The views of a scene show one set of named points, each view turned or mirrored, shifted and resized as a whole, with a little noise and some points left out.

Scene 1
View 1
pupod: [-58  12  13  23  17 -18  55  16  18   6  24   7 -10]
kazuv: [ 14   4  22 -13  -1  -6 -17   9  -7  14 -11  -7  13]
Timi: [-8  8 20 -3  2 -2  8 11 -4 16 -4 -4  8]
lik: [-15   6  13   2   9 -13  16  11   4  14   7  -3  -1]
dobu: [-51   8   8  18  22 -29  49  16  24   3  31   4 -17]
kadar: [ 29 -12 -12 -17   5 -14   6  14 -17  32   1 -23  -2]
tolu: [  3   8  19  -9  -2   5   1  11 -13  24 -13  -6  15]
rap: [ 19  -8 -17  -7   5  -5  30  16 -17  40   4 -23  -4]
vosa: [-24  12  29   0   6 -15   4  10  10   2   4   5   5]
Kan: [  0  -4  -8  -1  11 -11  35  17  -8  29  11 -14  -6]
fisar: [-17   8  17   3   6  -6  15  11   1  15   3  -3   4]
bedi: [  7   4  12 -12   2 -10  -3   9  -7  16  -4  -9   8]
rafo: [ 27  -7 -14 -11   3  -2  17  14 -22  42  -3 -24   0]
Nogu: [ 40  -9 -16 -17  -1   5  17  14 -33  50 -12 -30   4]
lezim: [ 34  -6  -4 -17  -1  -1  -2  11 -24  38 -13 -20   9]
tarub: [ 15   0   3 -10   1   0   7  12 -15  29  -7 -15   7]
gakas: [ 12   0   5 -10   2 -12   4  12  -8  23  -3 -12   4]
View 2
gakas: [-18  -7 -21 -13  -5 -22  37 -28 -27  -7 -37   0  -5]
dobu: [ 58  13 -24 -61 -22 -95  -6   0 -88  84 -32  14 -20]
kazuv: [-33 -25   2  -8 -23  -8  32   0 -15 -32 -36 -18   1]
rap: [  6  17 -54  -6  25 -11  49 -62 -26   5 -36  18 -17]
tolu: [ -3   1   0 -20 -22 -10  27  -8 -12 -28 -18  -6  -6]
lik: [ 13  -3 -10 -35 -18 -47  12  -4 -47  19 -30   0 -12]
Nogu: [-16  13 -52  11  28  15  65 -73   0 -30 -30  14 -16]
Kan: [ 19  13 -45 -20  14 -37  31 -46 -43  24 -32  16 -15]
bedi: [-16 -14  -9 -19 -18 -18  28  -7 -24 -12 -35 -10  -4]
pupod: [ 75  24 -18 -60 -27 -91 -17   6 -80  73 -18  18 -22]
kadar: [-13   1 -36  -9   9 -11  49 -44 -20  -8 -36   6 -10]
vosa: [  9 -14   9 -38 -39 -52   1  27 -46  15 -29 -13  -6]
rafo: [-11   9 -48   0  23  -2  58 -60 -16 -12 -32  12 -14]
tarub: [-15  -1 -22  -7  -4  -5  41 -33 -18 -20 -30  -2  -9]
Timi: [  6  -3  -1 -27 -28 -28  17  -2 -29  -9 -18  -8  -9]
fisar: [ 19   0  -6 -34 -27 -42  12  -1 -37  13 -20  -1 -12]
View 3
gakas: [-36 -19 -25   1  44 -20 -12  20 -22  29 -17   1  -6]
tolu: [-26 -13  -7 -10  40 -26   4 -18 -26  27   2  -8 -32]
vosa: [-49 -38   2 -14  50   2 -27 -35 -61  52 -25 -47 -12]
pupod: [ -25   -6   34  -35   25   30  -41  -11  -48   79  -83 -112   46]
Kan: [-19   0  -9 -12  28 -17 -17  40  -4  35 -49 -25  21]
kazuv: [-48 -33 -26   3  50 -27  -5 -13 -32  21   9  15 -34]
Timi: [-31 -18  -2  -8  41 -15  -9 -22 -35  36  -9 -27 -17]
bedi: [-45 -30 -17  -4  46 -21 -11  -2 -32  31  -6  -3 -19]
lezim: [-23  -7 -35   7  41 -50   6  32   4   6   3  37 -23]
Nogu: [ -4  14 -36   0  27 -56  13  57  32   3 -10  39  -6]
kadar: [-30  -4 -26   0  36 -34  -3  38  -3  17 -19  12  -4]
rap: [-12  12 -22  -6  26 -34  -5  58  16  20 -37   3  13]
rafo: [-17   7 -34   2  32 -44   3  48  13  13 -21  20  -1]
View 4
dobu: [ -32   56  -51  -30  -12  -23   36  -33 -108   28  -12  -38   39]
tolu: [ -3  14  12 -15   0   7 -22  10  23  -1 -40 -12  14]
lik: [-22  39 -10 -25   0 -10  -2   0 -30  24 -29 -17  25]
kadar: [ 10   1  27   1 -12  -1 -23  27  10 -20 -30 -14  18]
rap: [ 23 -13  18  14 -20  -3  -9  15  -6 -44 -28 -29  23]
fisar: [-25  38 -13 -29   0  -4  -6  -6 -16  24 -34 -18  20]
Timi: [-21  33   0 -33   5   4 -16  -1   6  28 -37 -12  13]
Kan: [  6   9   1  -3 -18 -11   2   4 -32 -27 -21 -34  25]
lezim: [ 12  -5  45   6  -6   3 -37  36  43 -15 -38 -10   9]
rafo: [ 20 -14  31  14 -15  -1 -19  25  14 -40 -31 -22  22]
tarub: [  1   9  24 -10  -3   4 -26  21  22  -6 -38 -13  11]
gakas: [ -5  18  26  -6  -5  -7 -24  26   7   9 -31 -13  19]

In a view up to two points have been moved. Name them for each view, in the order of its rows, or write none.
view 1 | kadar
view 2 | none
view 3 | none
view 4 | tolu
